Each row is a point on a landscape with many peaks, with its height.
A climber steps from a point to the highest of its 4 nearest points, and stops where none of them is higher. Distance is the straight distance between rows; heights are no part of it.
bibi height 405: [ -2 -14  12  -6  -3  -3   5  -4   6   3  -7   3   4  10   2   4   5   2
  -1   0   3   8   5  -4 -16   3   3  10   1   1  -2   5   3   9   6   8
   1  -4]
bigo height 509: [ -2  -2   8 -11   4   2   0   0   5   3  -8   3   3  -1   3  -3   3   0
   0  -2   4   4  -2  -1  -2   3 -10  10   6  -4  -2  -2   2   9   1   2
   7  -7]
Sabok height 371: [  2   4   8 -25   1   4  -4  10  12  -2  -2  13   5   0   0  -3   1   4
  -1   5  -6   2  -7   4   9  12 -22  15   8  -4  -1  -8   7   2  -7   0
  18 -10]
vuven height 423: [  0   0   3  10  -7  -5   8 -11  12  -3   2  10   5   0   9   6   9   5
  -1   5   3  14   6   4 -16  -6  12   4  -8  11  -6   0   4  -6   8  10
  -7  -4]
gege height 88: [-2  2 -3  2  8  4 -6 -2 -7  4 -5 -9 -2 -3 -4 -6 -4 -2  0 -5  2 -7 -6 -2
  5 -1 -4 -1  6 -9  0 -1 -3  9 -4 -5 -1 -2]
mebol height 122: [ -1   4  -1  -9   2   6  -6   6 -14   1  14  -4  -1  -3 -21  -3 -14  -1
  -8   1 -11 -15  -8   5  22   9 -19   4   3  -9   3  -9  -2 -11 -15 -16
   9   6]
guri height 396: [  0  14   1  11  -7  -8  12  -3  18  -7   3  19  10  -8  10  11   9   9
  -1   6  -1  22   6   8 -13  -5   9  -2  -5  13  -5  -1  12 -16   4   8
   1  -2]
Kog height 436: [ -1  -3  -1   7  -4  -5   2 -10   6  -2  -1   1  -2   1   9   0   5   1
  -1   2   5   6   2   0  -9  -7  15  -1  -5  10  -3   4  -1   0   8   5
 -10  -4]
Losu height 554: [ -3   4  11  -6  -3  -4   8  -3  16   2  -8  15   9  -2   6   6   5   3
  -1   3   3  20   5   4 -15   0  -5  12   1   2  -4  -1  14  -1   3  10
   9  -7]
tuk height 77: [-1  5  1 -1  2 -2  1 -1  6  2 -4  2 -1 -4  6 -1  3 -1  0  1  7  6 -3  2
 -5 -1  0  2  7  3 -2  2  4  3 -1 -1  1 -5]
pibap height 345: [  2 -14  19 -19  -2   0   6   2  11   5  -8   9   8  10   0   2   5   3
   3  -2   0   7   6  -6 -12  10 -10  15   4  -6  -2  -3   5   9  10  12
   9  -5]
Gos height 395: [  0   7  13 -19   0   0   4   6  18   1  -8  19  11   1   5   1   4   3
   1   3  -1  15   0   4  -2   9 -17  20   5  -1  -2  -7  15  -1  -1   8
  19  -8]
pas height 180: [  1   6  -2   1   3  10  -7   5 -23   9   9 -12  -4  -7 -23  -1 -20  -4
  -8  -1 -10 -17  -9   0  24   3 -14   0  -4  -8   2  -8  -5  -9  -9 -18
   4   9]
Sibi height 353: [  7   1  19 -28   0   5  -5   7  18  -1  -6  14   9   3   0  -3   2   9
   1   4  -7   1  -4   1  11  14 -24  15   9  -7  -3 -10   9   5  -1   7
  20 -10]
div height 449: [  2 -11  -8  11 -11   0   8  -9   1  -5   5   1  -2  10  11   8  12   3
   2   9   4   5  10  -4 -20  -7  22   5 -17  11  -3   2  -7  -3  14  11
 -17   4]
fusot height 250: [  3 -19  10 -12   5  10  -5  -3 -10   3  -5 -11   3  11 -10  -3  -1   1
   3  -7  -3 -14   2  -7   3   9  -8   6   1 -19   1   3  -8  19   6   3
   3   1]
zed height 224: [  1  10  -9   9  -3  -8   1   3   4  -5   2   1  -3 -10  11   0   2  -1
   2   3   3   3   1   2   4  -5  14 -15   2  11   2   4  -1  -8   0  -3
  -7   1]
Bavet height 151: [ -3   2   2  -3   2   5  -7   2 -17   2  18  -6  -6  -5 -26  -4 -19  -6
  -6  -1 -14 -17  -7   5  25   5 -15   2   0  -7   2  -9  -6 -19 -14 -20
   7  12]
bomuv height 460: [  4   5   3 -21   3   6  -5  11   5  -2   2   8   2   0  -6  -5  -3   6
  -1   3  -7  -6 -10   5  16  12 -23  11   7  -6   0  -8   3   1  -9  -5
  17  -6]
dofu height 478: [  0   6  -1 -16   5   6  -5  10  -1   2   3   3   0  -3  -3  -3  -3   0
  -1   2  -3  -4  -8   5  11   9 -15   6   8  -6   0  -6   2   0  -9  -7
  11  -4]
vomo height 486: [  4  -1   2  -8   9  13  -8  -2 -11   4  -2  -6   3   0 -13  -6 -10   3
  -1  -2  -6 -13 -10   1  17   4 -19   3   2 -17   0  -7  -2   9  -5  -8
   5  -5]
Ris height 341: [ -4   5  10   3  -3  -6  12  -6  20  -2  -3  21  13   1   4  10   8   8
  -1   3   2  24   8   6 -19  -1  -3  10  -2   4  -3  -2  17  -7   3  13
   7  -5]
bem height 91: [ -8   5  -8   2   3  -7  -1   6  -7  -3  18  -5 -12 -10 -14  -4 -10 -17
  -2  -7  -4  -7   8   2  20   1  -4 -15   4   2   3   2  -4 -21 -11 -11
   8  12]
leke height 459: [  0  -7   0  12 -10  -2  10 -10   8  -5   6   8   3   8   9   9   9   6
  -2   7   2  12  10   2 -21  -6  16   5 -16  10  -5   1   1  -6  13  14
 -11  -1]
bor height 83: [-1 12  2 -5 -2 -2  6  5 10  0 -1  8  1 -6  5  4  6 -2 -1  3  4 13 -2  5
 -4  2 -2  2  8  5 -2 -1  7 -4 -3  0  7 -4]
semad height 316: [-1  2 -3  8  1 -4 -1 -4  5 -1 -2  0 -3 -4  8 -2  3 -1  1 -1  5  2 -3  0
 -4 -5  9 -6  3  6  0  2 -1  2  0  0 -7 -2]
buvi height 86: [-3  6 -5  4  6 -1 -3  0 -2  2 -2 -5 -5 -6  1 -4 -2 -3  0 -2  5 -4 -6  1
  3 -2  2 -8  6  1  2  2 -2  3 -4 -5 -3 -1]
teki height 319: [ -3  -1  10   3  -5  -6  11  -7  16   1  -3  15   9   5   4   9   7   7
   0   4   1  19   7   2 -21  -3   1  10  -4   5  -4   2  12  -2   6  14
   3  -5]
fupes height 448: [  1  -6  -5  12  -8  -3   6 -10   3  -6   4   1  -3   4  14   4   8  -1
   2   4   8   6   7  -2 -12 -10  23  -2 -14  11  -4   4  -7  -6  12   9
 -17   2]
gelu height 394: [  1 -14   8 -10   5   4  -1  -2  -6   3  -8  -6   2  11  -4  -3   1   0
   3  -5   1  -7   1  -6  -4   4  -5   6   5 -12   0   4  -6  15   4   4
   1  -1]
Kun height 235: [ -1   0  -5   9   9   5  -8  -5 -13   4  -6 -14  -3  -1  -8  -6  -6  -4
   0  -7   0 -12  -8  -2   4  -4  -2  -5   2  -9   1   1  -5   9  -4  -5
  -6   1]
givav height 377: [  1  10 -14  13   2  -4  -5   4  -6   0   2  -9  -8  -9   2  -2  -4  -4
   1  -3   1  -7  -1  -1  10  -9   8 -19   1   4   5   4  -3  -4  -3  -7
  -8   6]
vuser height 230: [  3  12 -10   6  -8 -12   7   9   7  -9   6   6  -2 -10  14   5   4  -4
   0   4  -1   8   9   3   7  -3  18 -17  -3  17   1   6   0 -18  -2  -3
  -1   6]
toget height 112: [ -6   6  -4   0   3  -1  -4   6 -14   1  17  -7  -9  -7 -19  -3 -14 -11
  -4  -2  -7 -13   1   3  21   4 -10  -4   3  -3   4  -4  -4 -17 -12 -18
   6  13]
povo height 380: [  7 -16  13 -11  -8   2   9   7   3   9  -9   6   6  17   2  10   9   9
   3   4  -1   3   9 -12 -26   9  -2   9  -2   0   2   3   5  12  11  11
   0   6]
vukal height 473: [  2 -12  -3   7 -11  -1   9  -6   4  -1   2   6   2  15   8   9   9   8
  -1   8   0   9  10  -3 -27  -3  14   8 -14  11  -1   3   0   3  13  11
 -11   3]
namo height 214: [ -3  13  -3 -11  -1  -2   4  11   6  -1   4   6  -2  -8   2   1   3  -4
  -2   4   2   8  -2   7   3   6  -5   3  12   5   0  -2   5  -7  -8  -5
  11  -1]
gulef height 94: [ -4   8 -11   6   3   0  -5   8 -15   2  12 -10  -9 -10 -12   0 -13 -10
  -3  -4  -4 -11   0   0  17   0  -6 -13   3  -1   6   1  -3 -11 -10 -14
   0  11]
bogan height 287: [ -1   9  -9   7   2  -4  -4   5  -2  -1   2  -4  -7  -8   3  -2  -3  -4
   0  -1   2  -3  -2   1   7  -4   5 -16   5   5   3   3   0  -3  -4  -7
  -5   4]
rez height 375: [ -1  -8  -6  12   0  -3  -4 -10  -4  -4   1 -10  -7   2   5  -5   3  -1
   3  -1   4  -6  -1  -3  -6  -7  18  -4  -4   4   0   4  -9   6   4   2
 -16   2]
muro height 123: [ -6   4  -2  -8   4   2  -5   7 -11   1  19  -2  -6  -4 -19  -5 -13  -8
  -7  -2  -9 -12  -4   6  21  10 -14   3   6  -5   2  -7  -3 -16 -14 -15
  10   7]
vid height 410: [  1  -1 -14  21   1  -2  -7  -7  -7  -6   2 -12 -10  -4   8  -6  -2  -4
   5  -4   3  -7  -2  -3   7 -12  20 -16  -9   4   4   2  -9  -1   3   2
 -16   5]
Zevim height 387: [  1   2 -11  21   3  -2  -9  -7 -10  -2   0 -15 -10  -4  -2  -7  -6  -2
   1  -6   0 -11  -6  -4   8  -9  12 -16  -6   0   6   2  -6   3  -2  -3
 -15   7]
Sivar height 421: [  4   4  -6  12  -5  -4   5  -5   8  -7   2   4   0  -7  16   2   5   0
   1   3   5   8   4   0  -1 -11  21 -11  -9  13  -3   1   0 -11   7   6
 -11  -2]
kupe height 300: [ -3  10 -13   9  -1  -8  -1  11  -5  -4  10  -6 -10 -10  -2   0  -4  -9
   0  -2  -1  -5   4   0  14  -2   7 -20   3   7   7   7  -3 -12  -8 -12
   0   9]
Lizin height 104: [ -6   8  -6  -2   2   0  -5  11 -11   1  15  -3  -7  -7 -13  -2  -9  -9
  -3  -3  -4  -9  -2   3  16   6  -9  -6   6  -1   5  -3  -3 -12 -11 -14
   5   8]
Sedo height 504: [  2  -9  15 -19   4   5  -3   1   7   2  -8   5   6   5   2  -3   0   3
   2  -1   0   1  -2  -2   1   9 -15  12   6 -11  -2  -5   1   9   5   7
  13  -9]
Fufa height 376: [ -2  16   5  10  -6  -5  13  -1  22  -7   3  22  13  -5   8  12   9  10
  -1   6  -1  25   9  10 -15  -4   4   2  -4  10  -5  -2  16 -15   3  12
   4  -2]
tudin height 126: [  0 -12   3   0   7   7  -7  -8 -14   5  -6 -15   0   7 -11  -6  -4  -2
   1  -8  -2 -13  -4  -6   3   0  -6   4   0 -17  -1   2  -7  18  -1  -1
   0   0]
felu height 540: [  2   4   0 -15   5   8  -8   8  -4   0   3   3   2   0 -11  -4  -7   5
  -1   2  -7 -10 -11   4  17   8 -23   6   7 -11   1  -7   0   2 -10 -10
  12  -3]
tonib height 87: [ -1   0  -2   0   9   8  -8  -2 -13   4  -3  -9  -1  -2 -10  -6  -9  -2
  -2  -5   1 -10  -9   1  10   1 -11  -1   4 -13   0  -3  -3   8  -4  -6
   0  -2]
login height 425: [  2  -6  -5   9  -9  -1  14  -5   7  -2   5  15   9  18   4  19  11  14
  -1  14  -2  10  14  -2 -35  -1   9  10 -21   9  -1  -1   7  -2  16  20
  -8   3]
dobom height 553: [ -2   2   2  11  -7  -6  10 -11  15  -6   2  14   8   1   8   9   9   7
   0   5   2  19   9   5 -18  -8  11   2 -10  10  -6  -1   8  -9   8  15
  -5  -4]
muba height 342: [ -1   0  -7  21   5   1  -9  -9 -16   4  -2 -18  -7  -3  -6  -7  -8  -4
  -2  -8  -1 -15  -8  -5   6 -10   8 -11  -4  -5   3   2  -7   7  -3  -4
 -11   7]
ter height 550: [  3  -1   3 -14   6   7  -6   3  -1   1  -5   0   2  -1  -2  -7  -3   2
   0   0   0  -6  -7   2  10   7 -17   6   6 -10  -2  -6   0   9  -4  -3
  10  -9]
zago height 332: [  6 -20  20 -24  -3  11  -1   7   2   6  -6  -2   7  16  -2   6   8   8
   7  -2  -3  -7   6 -11  -9  17 -11  10   7 -14   4  -3  -3  17  16  10
   6   4]
Sivek height 424: [  3  -1 -19  20  -2  -4  -2  -5  -4 -11   0  -5  -8  -7  18  -4  -1  -5
   9   0   6  -5   4  -3  10 -14  24 -19 -13   9   4   4  -9  -9   6   3
 -18   4]
Pizu height 286: [ -3  11   5 -12   0  -1   4   8  12   1  -4  11   3  -3   4   3   4   0
   0   3   1  13  -1   5  -2   6  -9  10   9   2  -3  -3   9  -3  -2   1
  12  -6]
Mudem height 442: [  0  -6 -11  16  -6  -4   1 -13  -2 -10   2  -7  -6   1  14  -2   5  -4
   6   1   7  -3   5  -4  -2 -11  25  -9 -12   9  -1   4 -11  -4  10   6
 -21   4]
Pase height 324: [ -1  -6  -8  16   3  -1  -8  -9 -10  -1  -1 -16  -7   2  -1  -7  -1  -3
   3  -7   1 -10  -5  -3  -1  -9  13  -6  -3  -1   2   4 -10   9  -1   0
 -14   5]
bot height 363: [ -1 -11   4  -3   6   1  -2  -4  -6   4  -7  -6  -1   3  -2  -5   1  -1
   1  -5   2  -4  -1  -2  -5  -1  -3   5   4  -9  -1   2  -4  15   0   1
  -2  -4]
vis height 512: [  2 -14   6   2 -11  -2   9  -4   5   3  -4   7   4  17   4   8   9   8
   0   6  -2   8   9  -7 -27   1   9  10  -9   7   0   4   3   7   9  10
  -5   2]
zot height 435: [  1   1 -11  15  -5  -4   0  -8   0  -8   2  -2  -4  -5  15  -2   2  -1
   4   2   6   2   3  -2   1 -10  23 -13 -10  11  -1   2  -6  -9   7   5
 -16   0]
Vur height 378: [  0  -9  -1   8  -4  -3   0  -8  -3  -2  -1  -6  -5   9   7  -1   5   1
   3   0   5  -2   2  -3 -13  -6  16   3  -3   5   0   8  -6   8   3   4
 -11   1]
Zub height 270: [-3 12 -6 -6  2  0 -1 10  0  1  5  0 -4 -8 -2 -1 -2 -3 -3  1  2  0 -4  4
  7  4 -6 -2  9  1  2 -2  0 -4 -8 -8  4  0]
Nume height 304: [  0 -14   5   0  -3  -1   1  -4  -1   3  -6  -4   1  12   3   0   6   2
   1  -1   2  -2   2  -5 -17   0   7   7  -1   1   1   8  -4  13   4   4
  -5  -1]
sovab height 389: [ -3  -8  14  -6  -4  -5   9  -3  14   5  -6  11   9   8   1   7   6   4
  -2   1   2  15   7  -2 -19   3  -3  13  -1   2  -4   2  10   5   6  13
   5  -5]
Pali height 437: [  1 -14  12  -5  -7  -2  12  -2   9   5  -6  10   8  16   2  10   8   9
   0   3  -1  11  10  -8 -27   3   0  11  -5   3   0   2   9   6   9  13
   1   1]
Nifik height 176: [ -3  11  -9   1   2  -2  -2  11  -5   0   8  -3  -6  -7  -4  -1  -4  -7
   0  -2   1  -4  -1   3   9   2  -2 -11   8   2   5   0  -1  -6  -8  -9
   2   5]
duki height 170: [  2  13  -4   6 -10  -7  10   7  12  -5   4  10   4  -9  12   8   5   0
  -1   6   0  15   5   7  -1  -3  13 -10  -2  15  -1   4   5 -17   1   0
  -1   3]
garat height 422: [  3 -11  22 -24   1   4  -4   1  14   1  -6  10   8   6   1  -1   2   5
   2  -1  -3   1   1  -3   4  12 -20  16   7 -10  -3  -7   5   9   9  12
  16  -9]
ses height 344: [ -2   4  -9  15   6  -1  -8  -4  -9   0  -1 -12  -8  -5  -1  -7  -6  -3
   2  -5   4 -10  -6  -3   6  -7   8 -14   1  -1   3   3  -5   3  -4  -5
 -10   5]
vugok height 384: [  1   2  -6  13   0  -5  -3  -6  -1  -4   0  -5  -6  -4   8  -4   0  -2
   1  -1   4  -1  -3  -1   1  -8  14 -11  -1   6   2   3  -4   1   0   0
 -11   1]
kib height 105: [ -3   8  -4 -13   2   2  -4  11  -5  -2  14   2  -3  -4 -11  -3  -7  -4
  -4   1  -6  -9  -6   5  15  10 -15   5   8  -5   3  -8  -2  -9 -12 -14
  13   3]
Godi height 558: [ -2  -5  10  -3  -1  -4   5  -5  10   2  -7   6   4   4   4   1   5   3
  -1   1   4  11   2  -1 -14  -1   1   8   1   3  -3   3   5   6   3   7
   4  -8]
nasok height 451: [ -1  -9   0   9  -8  -4   6 -10   4  -2   3   2  -1   7   8   4   7   3
   0   4   4   6   6   0 -18  -6  18   3  -9  11  -3   4  -4   1  10   7
 -11   0]
dat height 534: [ -2  -7  -3   9   5   2  -6  -8  -9   1  -3 -13  -6   4  -3  -7  -1  -3
   1  -7   1 -10  -4  -4  -2  -6   7  -3   1  -6   0   3  -7  13  -3  -3
 -10   2]
romin height 397: [ -1 -12   8   2  -6  -5   6  -7   7   2  -4   5   2  10   3   5   7   4
   0   3   3  11   7  -1 -19  -2   8   7  -3   5  -3   6   3   7   7   7
  -4  -2]
mosig height 331: [ -4  15   6  -4  -4  -3  10   4  17  -1  -3  17   7  -6   6   9   9   3
  -2   5   1  21   2   9 -11   2  -2   8   3   7  -2  -2  16  -7  -1   5
  11  -2]
Pevum height 532: [  1  -5   8 -14   7   3  -4   0   2   1  -6   1   4   2   0  -3  -1   1
   1  -2   1  -1  -4   0   3   5 -15   9   6 -10  -2  -3   3   9   0   2
   9 -10]
sare height 249: [  4  10 -14  10  -6 -11   3   8   2 -10   6   0  -5  -9  12   1   0  -2
   4   2   2   2   5   0  11  -8  17 -22  -5  14   5   7  -2 -15  -1  -5
  -8   5]
Fanom height 156: [ -1   7   1   8  -6  -5   5  -4  13  -2  -1   9   2  -5  11   5   8   3
  -1   5   4  13   3   5 -11  -6  11  -2  -1  11  -3   0   7  -7   5   6
  -2  -4]
Kub height 433: [ -2   1   9  -9   1  -1   4   0  12   4 -10   9   7   0   5   2   5   1
  -1   2   6  12   0   1  -9   2  -7  11   5   0  -3   0   9   3   1   6
   8  -8]
Vare height 530: [  2   1  -1 -10   8   9  -9   1  -7   2  -2  -2   2   0  -8  -5  -6   1
   0  -2  -2  -9  -9   2  13   6 -18   5   5 -13  -1  -6   0   7  -6  -4
   7  -6]
rafep height 57: [ -1   8  -7   6   8   8  -8   3 -16   6   1 -11  -3  -7 -12  -5 -12  -5
  -3  -6  -2 -11  -8   0  12  -1  -8  -7   3  -8   3  -3  -2   1  -7 -10
  -3   3]
Lupu height 203: [  5   5  -2   6   4  14  -8   0 -26   9   0 -17  -2  -6 -22  -1 -20  -4
  -6  -4  -8 -18 -12  -1  22   0 -13  -1  -6 -10   2  -8  -4  -4  -5 -17
   1   6]
tamum height 315: [ -2 -12   1   4   1  -1  -3  -8  -2   2  -5  -7  -4   6   1  -3   3  -1
   2  -3   3  -3   0  -3 -10  -3   9   1   1   0   0   6  -6  11   2   2
  -8  -2]
fole height 479: [  1  -4  15 -18   2   2   0   1  13   2 -10   9   8   3   4   0   3   1
   1   0   3   7   1  -1  -2   8 -15  14   6  -6  -3  -5   8   7   4   8
  13  -9]
fezit height 464: [  2 -11   0   4 -11  -1  11  -4   7   1   1  12   6  18   5  13  10  11
  -1  10  -2   9  11  -4 -32   0  10  10 -16   9  -1   2   5   3  13  15
  -7   3]
Miv height 38: [ 0  9 -1  2 -1 -4  3  1  9 -3 -1  5 -2 -7  8  1  5 -1  2  2  5  8  0  4
 -3 -3  8 -7  4 10 -2  2  3 -5  0 -2 -3 -2]
tane height 399: [  1   5 -14  15   0  -6  -5   0  -4  -6   1  -7  -7  -8   9  -4  -3  -1
   4   1   3  -3  -1  -2   8  -9  17 -21  -5  10   5   5  -5  -6   0  -4
 -12   4]
lino height 320: [ -2  -7  -3  10   2  -2  -4  -9  -6  -1  -2 -10  -6   3   2  -6   2  -1
   3  -4   2  -7  -2  -4  -6  -6  12  -4  -2   0   0   5  -7   9   0  -1
 -12   1]
ren height 364: [  1 -18  15 -14  -2   3   5   2   2   6  -9   1   5  14   2   3   6   4
   3  -1   1   1   6  -8 -16   8  -4  10   3  -4   0   4   1  13   9   7
   2   0]
vus height 369: [ -3   9  -2 -14   2   1   0  14   0   0   6   4  -2  -5  -2  -1  -1  -4
  -2   1  -1   0  -4   6   7   8 -10   5   9   0   0  -5   1  -5 -10  -8
  12  -2]
Rak height 150: [  2   6  -3   1   7  12  -8   0 -19   5  -2 -11  -2  -5 -16  -4 -13   0
  -5  -3  -4 -15 -11   1  17   1 -16   0   0 -13   1  -8  -3   1  -6 -11
   1   0]
Tufef height 348: [  3 -20  15 -20   1   7  -1   3  -2   3  -7  -4   5  14  -3   1   4   3
   4  -4  -2  -6   5  -9  -4  11 -10  10   5 -14   2   1  -3  17  10   7
   6   1]
Teno height 119: [  0   8  -4  -5   4   9  -8   7 -14   4   5  -5  -1  -4 -15  -3 -10   0
  -4  -2  -4 -12 -10   2  15   5 -16   3   3  -9   2  -9  -2  -3 -11 -13
   4   2]
bov height 391: [  1   6   3 -17   4   4  -1   8   7   0  -2   7   1  -2   1  -4   0   1
  -1   3   0   1  -6   3   6   8 -16   9   9  -4  -1  -7   5   2  -7  -2
  13  -8]
Ges height 248: [ -3  13   5   2  -5  -5   9   2  17   0  -3  14   6  -6   8   6   7   3
  -3   4   2  20   4   6 -10  -1   3   4   3   7  -4   1  12  -8   0   5
   4  -3]
beged height 172: [  3  -8   2   2  10  14  -9  -9 -21   7  -7 -17   0   2 -18  -6 -11  -3
  -4  -7  -4 -15  -9  -1  16   0 -13   3  -5 -20  -3  -3  -9  11   0  -4
   0   0]
Feto height 392: [  2  -9   7  -9   9   9  -8  -4  -7   3  -6  -7   3   4  -8  -7  -5   1
   2  -6  -1  -8  -5  -2   7   5 -13   6   3 -16  -2  -2  -6  14   0  -2
   4  -6]
dal height 408: [ -1  -5   1  12  -9  -6  15  -8  12  -5   7  17  11  13   4  13  10  11
  -3   8  -2  15  14   3 -30  -4   8   8 -16   9  -4  -2   8  -5  13  19
  -6  -2]
nerib height 251: [  3  -1  -1  15   8  13  -8 -11 -26  12  -6 -22  -2  -1 -19  -6 -13  -5
  -4  -8  -4 -17 -12  -4  15  -6  -7  -3  -7 -13  -1  -3  -8   7  -2  -8
  -5   5]
Fila height 299: [ 1  7 -1  8 -6 -5  6 -6 11 -6  2  7  3 -6 13  4  7  3 -1  4  4 12  2  4
 -6 -7 15 -5 -6 11 -2  1  4 -9  7  5 -7 -3]
vuto height 277: [  3   2  -5  21   9   9  -9  -8 -23   9  -5 -23  -5  -3 -16  -7 -13  -7
  -4 -10  -4 -16 -10  -6  14  -8  -1  -7  -5 -11   2   0  -8   5  -2  -6
  -9   7]
kalod height 237: [-2  1  0 -3  6  2 -3 -1 -1  2 -5 -3 -1 -2  1 -5  0 -3 -1 -3  5  0 -5  1
 -1  0 -3  2  7 -4 -2  0  0  9 -1 -2  1 -6]
nodog height 89: [ -3   8  -7   0   6   4  -5   7 -15   3  10  -7  -6  -7 -14  -2 -11  -8
  -3  -3  -4 -13  -5   0  15   1  -9  -5   4  -5   3  -3  -1  -9 -10 -14
   3   7]
mizir height 3: [-3  7 -4 -2  7  5 -5  4 -7  2  1 -5 -3 -6 -5 -5 -5 -4  1 -3  2 -5 -7  2
  8  1 -7 -4  6 -5  2 -2 -1  2 -8 -8  1 -2]
Buda height 307: [  4  11  -6  10  -7  -8   6   2   9  -6   2   8   1  -9  15   4   7   2
   1   5   4  12   4   4   0  -7  19 -12  -6  16  -1   3   3 -15   5   2
  -6   0]
Guv height 471: [  0  -7   5  -8   8   5  -5  -2  -5   3  -7  -6   1   4  -3  -6  -1  -2
   1  -5   2  -5  -4  -2   3   3  -9   6   6 -12  -3  -1  -4  13   0   2
   3  -6]
gomo height 96: [ -3  13  -5  -3  -2  -6   3  11   6  -2   7   2  -6  -8   3   2   3  -6
  -1   0   2   6   1   6   4   3   2  -6  10   8   2   1   1 -10  -6  -7
   4   3]
mirud height 238: [  2   4 -16   5 -10 -19  13  11   3 -14  10   4  -3  -9   9   2   2  -8
   3   0  -5   6  15   4  15  -8  19 -21  -8  19   2  12  -5 -25  -8  -7
   1   7]
vof height 240: [  1  -7  -1   9   9  12  -7 -10 -21   8  -8 -21  -1   2 -18  -6 -10  -4
  -3 -10  -3 -18  -8  -5  11  -4  -6   0  -5 -18  -1  -1  -8  12  -2  -3
  -4   4]
veni height 407: [ -1  -3  -2  10  -2  -4  -2  -8   1  -3  -1  -5  -4   1   7  -4   4   0
   2   0   5   1   0  -1  -7  -7  14  -5  -2   6   0   3  -6   4   3   1
 -12  -1]
lavu height 60: [-3 11 -3 -3  2 -2  1  7  6  2  1  4 -2 -7  4  2  3 -2  0  1  4  5 -3  4
  1  1 -2 -1  9  4  0 -1  3 -3 -4 -3  5 -1]
bif height 282: [ -1  -9   1   4   5   2  -5  -7  -8   2  -5 -10  -3   4  -4  -6  -1  -1
   2  -6   2  -9  -3  -2  -4  -2   4   0   4  -8   0   4  -6  14  -1  -2
  -6  -2]
det height 434: [ -1   4   6 -19   2   3   1   5  11   2  -5  10   5  -2   5   0   3   2
   1   2   2   8  -4   3   0   9 -15  12   8  -1  -1  -4   8   2  -2   2
  15  -8]
fud height 255: [  2   8 -18   9  -5 -15   1  10  -4  -8  10  -4  -8 -10   5   0  -3  -7
   3  -1  -2  -4   8   1  17  -6  14 -23  -5  13   7   9  -4 -16  -8  -8
  -5   8]
ref height 328: [  4 -19  13 -17   6  10  -8   0  -5   3  -5  -7   4  11  -8  -3  -1   4
   4  -5  -4 -12   2  -5   6  11 -13   8   5 -21   1   0  -7  17   8   6
   7  -2]
veras height 383: [  6 -14  10  -6 -10   1  10   3   5   9  -8   8  10  20   2  12  10  12
   2   7  -3   6  10 -13 -30   7   0   8  -7   5   3   3   6  11  11  11
  -2   6]
tupo height 591: [  3   2   5 -19   5   8  -8   7   2   1  -1   5   5   1  -4  -5  -3   7
  -1   2  -6  -7  -8   3  14   9 -22   9   7 -11  -2  -9   2   5  -7  -3
  14  -9]
Tuv height 187: [ -3   9 -10   3  -6 -15   5  11   4  -7  10   2  -7  -8   3   0   1 -10
   0   0  -2   3   9   4  12  -1  10 -20   3  12   4   8  -4 -19  -8  -8
   4  10]
nasap height 247: [  5   5 -22  11  -7 -14   5  11  -3 -13   7  -1  -4  -8  14   1  -2  -6
   5   2  -2   0  11   0  15 -11  20 -24 -12  17   4  10  -6 -20  -4  -6
  -6   6]

Call two points neighbours if one is among the 4 nearest of the other. Go from one point of each pair to the other, from neighbour to neighbour, staying as high as possible. Name the lowest point that can't be avoided.
Godi, dat: Pase
vis, Losu: romin
Losu, Godi: Kub
dobom, vis: leke

Write out the way that a climber takes from each point below.
Tufef: gelu > Guv > Pevum > ter > tupo
Rak: Lupu > nerib > vuto > muba > Zevim > vid > Sivek > Mudem > fupes > nasok > leke > vukal > vis
bot: Guv > Pevum > ter > tupo
vof: vuto > muba > Zevim > vid > Sivek > Mudem > fupes > nasok > leke > vukal > vis
